Each scene shows the same named points in several views. A view is turned or mirrored, and shifted as a whole, has a little noise and may leave points out.

Scene 1
View 1
kulal: [ 22   4  -7  -1 -15 -35   4  -4 -17   1 -20   1  11  -3   0  19  -6  -7
 -10  -5 -21]
Rara: [ 23  35  -1  27 -48 -51   6  12  -5 -11   4   5  10  -8  -8  19   2  -3
  14 -11 -17]
Tok: [ 25 -28 -11  -4  31 -11 -12  13   4  -2 -22   9  15  10 -38  18   2   7
  -4 -21 -17]
defe: [ 24 -10 -17  -2   0 -18  -7   4 -18   4 -34   3   5   4   3  18 -11  -7
 -12 -10 -21]
pubo: [  9  -7 -21  10 -23 -11 -23  -3  18   2 -17 -15   6  17 -18  -2  -9   1
  -9 -14   8]
gesim: [ 15 -17 -21  -1  -2  -8 -19  -2   4   5 -29  -8   6  14 -11   6 -10  -1
 -15 -12  -4]
Nir: [ 17  16 -20  12 -44 -28  -8  -2 -14   3 -24  -8   0   3  19  10 -15 -13
  -9  -5 -10]
luf: [ 13 -14 -16   5  -5 -11 -20   0  18   0 -16  -9  10  15 -28   3  -4   5
  -8 -17   2]
tonag: [ 21  -8 -22  19  -6  -8 -24  22   8  -3 -23   4   3  14 -18   9  -6   1
   4 -22  -6]
Zosi: [ 15   3  -3  -6 -21 -36   4 -20   0   2  -9 -11  16   0 -14  11  -2  -1
 -15  -1 -10]
dipa: [ 23  28   5  -1 -40 -60  23 -15 -28  -1  -8  -1  14 -17  10  24  -4 -11
  -8   5 -29]
Rokag: [ 16 -10 -14  -7  -9 -20  -8 -11  -3   5 -24  -8  10   8  -8  10  -8  -3
 -17  -6 -10]
nifa: [ 26 -16 -13  16  19 -11 -19  31  13  -9 -14  14  11  11 -42  17   4  10
  11 -29 -12]
Sabis: [ 17  39 -11  30 -67 -45  -2   5  -5  -6  -3  -5   4  -3   9  11  -7  -9
   7  -7  -8]
miku: [ 16   1  -3   0 -14 -33  -1  -9   8  -2  -6  -6  16   3 -26  11   1   3
  -8  -9  -8]
View 2
miku: [ 10   3   5   1  10  -2  -6 -23   6   7 -15 -32 -14  -9  -2 -10   2 -28
   3  -1   1]
Rara: [ 10  31   2 -18   5 -18 -15 -18 -19   8 -30 -58 -20  -4  -2  20  36 -13
   4  18 -15]
Nir: [ 26  24   4 -10   0  -2   6  -8   6  11  -4 -36   4 -21  17  14  42   4
 -12   4 -12]
defe: [ 13  -9  12 -12  -8  -2  16  -9  20   3  -7 -17   4 -12   6 -10  34   3
   5 -18  13]
tonag: [ 24 -13 -13 -14  13   3   2 -26   2   5  -1 -14 -14  -3  -1   2  11  11
  19  -2   9]
Sabis: [ 25  41  -4 -13   9 -10 -10 -15 -15  12 -17 -56 -10 -15  12  29  40  -4
 -10  22 -25]
luf: [ 23 -10  -7   1  17   9   0 -28  10   7   2 -14 -12 -11   2  -9  -7 -11
   6  -3   5]
dipa: [ -1  36  27  -9 -13 -20  -1  -1   3   8 -35 -60   1 -17   7   4  50 -29
 -16   1 -14]
Rokag: [ 17  -2   8   0   2   4   8 -15  19   7  -4 -21   1 -17   8 -12  15 -14
  -4 -11   4]
pubo: [ 33   3 -10   2  19  11   0 -25   8  10   7 -18  -6 -18  11   1   1  -6
  -3   4  -4]
Tok: [  4 -31   4  -8   4  -1   6 -25  14   0 -12  -8 -16   3 -13 -24   0 -10
  27 -19  26]
gesim: [ 24 -12  -1  -1   8   9  10 -19  19   7   5 -10  -1 -15   8 -11   8  -2
   2 -11   8]
nifa: [  9 -27 -10 -19  12  -5  -4 -33  -5   0 -16 -14 -29  12 -18  -8   2   2
  39  -5  21]
kulal: [  7   9  16  -9  -6  -9   5  -9  10   6 -19 -35  -1 -13   4  -5  33 -14
  -2  -8   1]
View 3
nifa: [ 22 -33  24   4  19  12   9 -13  24 -40  20   6  17  -1  23 -12  -1 -16
   7  -5  -9]
Rokag: [  9   5   3   2  17   8  10   5  21  -1 -16  16   8   7  -7 -14  12  16
  -2   0  -2]
kulal: [  5  -1   4   9  16  13   8   6  -3   1 -21   8   4   5   8   6   3  25
   0   6  -3]
gesim: [ 12   0   9   3  17   4   7   7  32  -8  -6  20   7   3 -11 -27   9   7
  -4  -4   0]
dipa: [ -2   9  -9  17  18  19   6   7 -34  21 -40  -8   9   8  21  24   3  42
  -1  14  -2]
luf: [ 18  -2   6   3  24   5   6  -4  32 -11  -2   7  24   6  -1 -30  15  -6
  -2  -6  -2]
Nir: [  4   8   4  23  22   9 -10  22 -10  18 -23   1   5  -4   5 -16  -2  24
  -9   5   7]
Sabis: [  6   6  -1  36  32  11 -21  17 -33  24 -22 -24  24  -6  28 -16  -6  15
 -11   7   8]
miku: [ 12   2  -4   4  24  11  11  -9  10  -3 -15  -2  28  11  12  -6  17   6
   2   1  -6]
Zosi: [  8  12  -9   4  21  11  12  -3   6   8 -27   2  22  12   4  -3  18  18
   0   4  -4]
Rara: [  9  -7   2  29  29  17 -10   3 -34   9 -16 -25  26  -2  40   2  -5  12
  -2   9   1]
tonag: [ 17 -17  20  13  21   6  -3   6  21 -19   9   8  10  -5   8 -29  -2  -6
  -3  -4   0]
View 4
miku: [ 11 -14   3   5  11  11   4  -4  10  12  -6  -9 -13  15  24  13 -12  10
   1  23   0]
kulal: [ 22   1 -14   3  18  10   0  -3  -1  17   8  -8  -5   5  19   8  12  -1
  -5  15   5]
Zosi: [ 19  -8  -1   6   2  14   0  -5   5  19  -7  -6 -11   9  27  17   1  -1
   7  25   2]
nifa: [ -6 -23   3 -15  50   0  10  11  12 -12   7 -17 -13  22   7   6 -31  32
 -34   4  -4]
gesim: [  9 -16   0 -20  14  11  12  15 -14  -3  -8   0  -7   4  18  30  -9  -5
 -15   7  -5]
Sabis: [  8  23 -24  44  15  -1  20 -30  -1  37   6  12  -1  13   3   3 -15 -10
  13  11 -16]
pubo: [  0 -15   4  -4   8   8  21   5 -10   3 -16   8  -9  11  14  32 -30  -5
  -4   9 -16]
Rara: [  9  16 -20  40  27  -2  11 -28  14  33  13  -3  -6  20   5  -8 -13  10
   5  15  -7]
Tok: [  7 -29   8 -31  35   8   0  20   7 -13   2 -21 -13  13  20  16 -10  24
 -31  11   6]
Rokag: [ 16 -11  -2 -12  10  13   5   8  -8   6  -6  -3  -7   4  22  24   1  -6
  -7  14   1]
tonag: [ -3 -13  -2 -13  34   1  19  10  -7  -7  -1  -1  -7  13   5  20 -29   8
 -24  -1 -12]
defe: [ 20  -4 -13 -19  25   9   3  13 -15   2   9  -7  -2  -1  16  17  13  -6
 -22   4   4]
dipa: [ 32  18 -24  31  10   9  -7 -24   8  40  13  -8  -3   6  21  -4  26  -5
  13  25  10]
luf: [  1 -23   9 -12  15   9  14  10  -3  -3 -13  -2 -12  13  19  27 -26   5
 -11  12  -9]
View 5
defe: [-16 -20  -9   4   9  25 -19  10 -13 -12 -18   5  -6 -13 -32  13  -4  -2
 -12   5   8]
Rokag: [-29 -23  -4   1   4  29 -30   1  -9 -14 -10  11  -5 -25  -9   6   4  -4
  -7   6  -2]
kulal: [-26  -6  -6   1  11  15 -16   3 -12  -6 -19   6 -11 -25  -8  18   3 -15
  -6  16  -7]
Tok: [-11 -12  -5   0   4  28  -8 -17 -27   3  27   7   4 -22 -31   4  -1  19
 -18   4  25]
Zosi: [-38 -12  -1  -1   4  23 -29  -8 -10  -8  -7  13  -9 -36   9   9  11 -12
  -3  15 -12]
Rara: [-18  17  -8   5  17  -7   8  10  -1   6 -11  -8 -12 -37  30  13   8 -27
  21  13 -23]
pubo: [-20 -29  -3   6  -2  30 -27   7   1 -16  10   5   2 -29  11 -16   5   7
  10 -14  -1]
dipa: [-40  10  -6  -1  18   3 -15   5  -9  -2 -41   7 -21 -34  11  31  10 -39
   0  32 -28]
luf: [-18 -24  -2   3  -2  31 -22  -4  -8 -10  21   6   3 -29   0 -12   5  13
   1  -8   6]
nifa: [  4   0  -7   6   8  14  13  -8 -21  11  38  -7   6 -23 -16  -5  -2  19
  -1  -4  23]
tonag: [ -2 -16  -8   9   5  20  -4  11  -6  -5  14  -6   3 -19  -9  -9  -3  11
   7 -13  12]
Nir: [-22 -17  -9   8  10  14 -21  27   5 -17 -34   0 -11 -22   6   7   1 -21
  13   0 -17]
Sabis: [-21   3  -9  10  14  -4  -5  28  13  -7 -25 -10 -12 -35  40   3   8 -31
  32   2 -31]
View 6
Tok: [ 10 -22  -7 -27 -13   9 -23   0   2 -23  -2 -11 -15  13  -8  11  -8 -15
  15 -24 -20]
Rara: [  1  -2   5  21 -12  -8   9  -3 -14  16  10 -41 -35   3  -7 -33 -13  12
 -32  24  18]
defe: [ 10 -32 -10  -6  -2   1  -6 -18 -13  -7  15 -24   5   7  11  21  -2   4
  -4 -15   2]
miku: [  0 -11  11  -4 -16   3   1  -3   1  11  14 -39 -18   4 -16  -3  -8 -19
  -2  -8  -1]
pubo: [ -5  -3   5  -5   4 -11  -2   3  22  -6  37 -30   0   3 -13   7 -14 -21
   1  -8  12]
nifa: [  9  -6 -12 -22  -8  -1 -27  11   9 -35  -4  -4 -30  13 -13 -10 -15  -5
   6  -6 -12]
Rokag: [  2 -23   3  -4  -6   1   0 -12   0   5  24 -35   3   5  -2  18  -5 -14
   0 -16   3]
Sabis: [ -4   2   7  29  -1 -17  16  -6  -7  20  29 -47 -19  -2  -3 -25 -13  11
 -36  26  32]
Nir: [  1 -16  -1  19   5 -14  11 -16  -8  12  34 -40   4   1   8   4  -6   8
 -24   7  26]
tonag: [  4  -6 -10 -10   5 -11 -15   4  12 -26  19 -13  -9   9  -4   2 -13  -3
  -2  -4   7]
gesim: [  2 -18  -3 -11   2  -3  -7  -6   9 -10  28 -24   8   6  -3  21  -8 -15
   5 -18   3]
dipa: [  5 -27  11  24 -21   5  20 -24 -36  40   9 -57 -19  -1   5 -11  -1  10
 -30   8  12]
Zosi: [ -1 -18  14   2 -16   3   9 -11  -5  23  21 -47 -10   3 -10   4  -6 -17
  -6 -10   3]
luf: [ -2  -7   3 -13  -3  -5  -9   3  19 -10  25 -25  -5   6 -15   8 -12 -24
   8 -14   0]

Which points are out of place in each view (at most two, in the order of its rows)? Write - if all are in place.
view 1 | defe, nifa
view 2 | miku, pubo
view 3 | Nir
view 4 | tonag
view 5 | Rokag, Sabis
view 6 | -
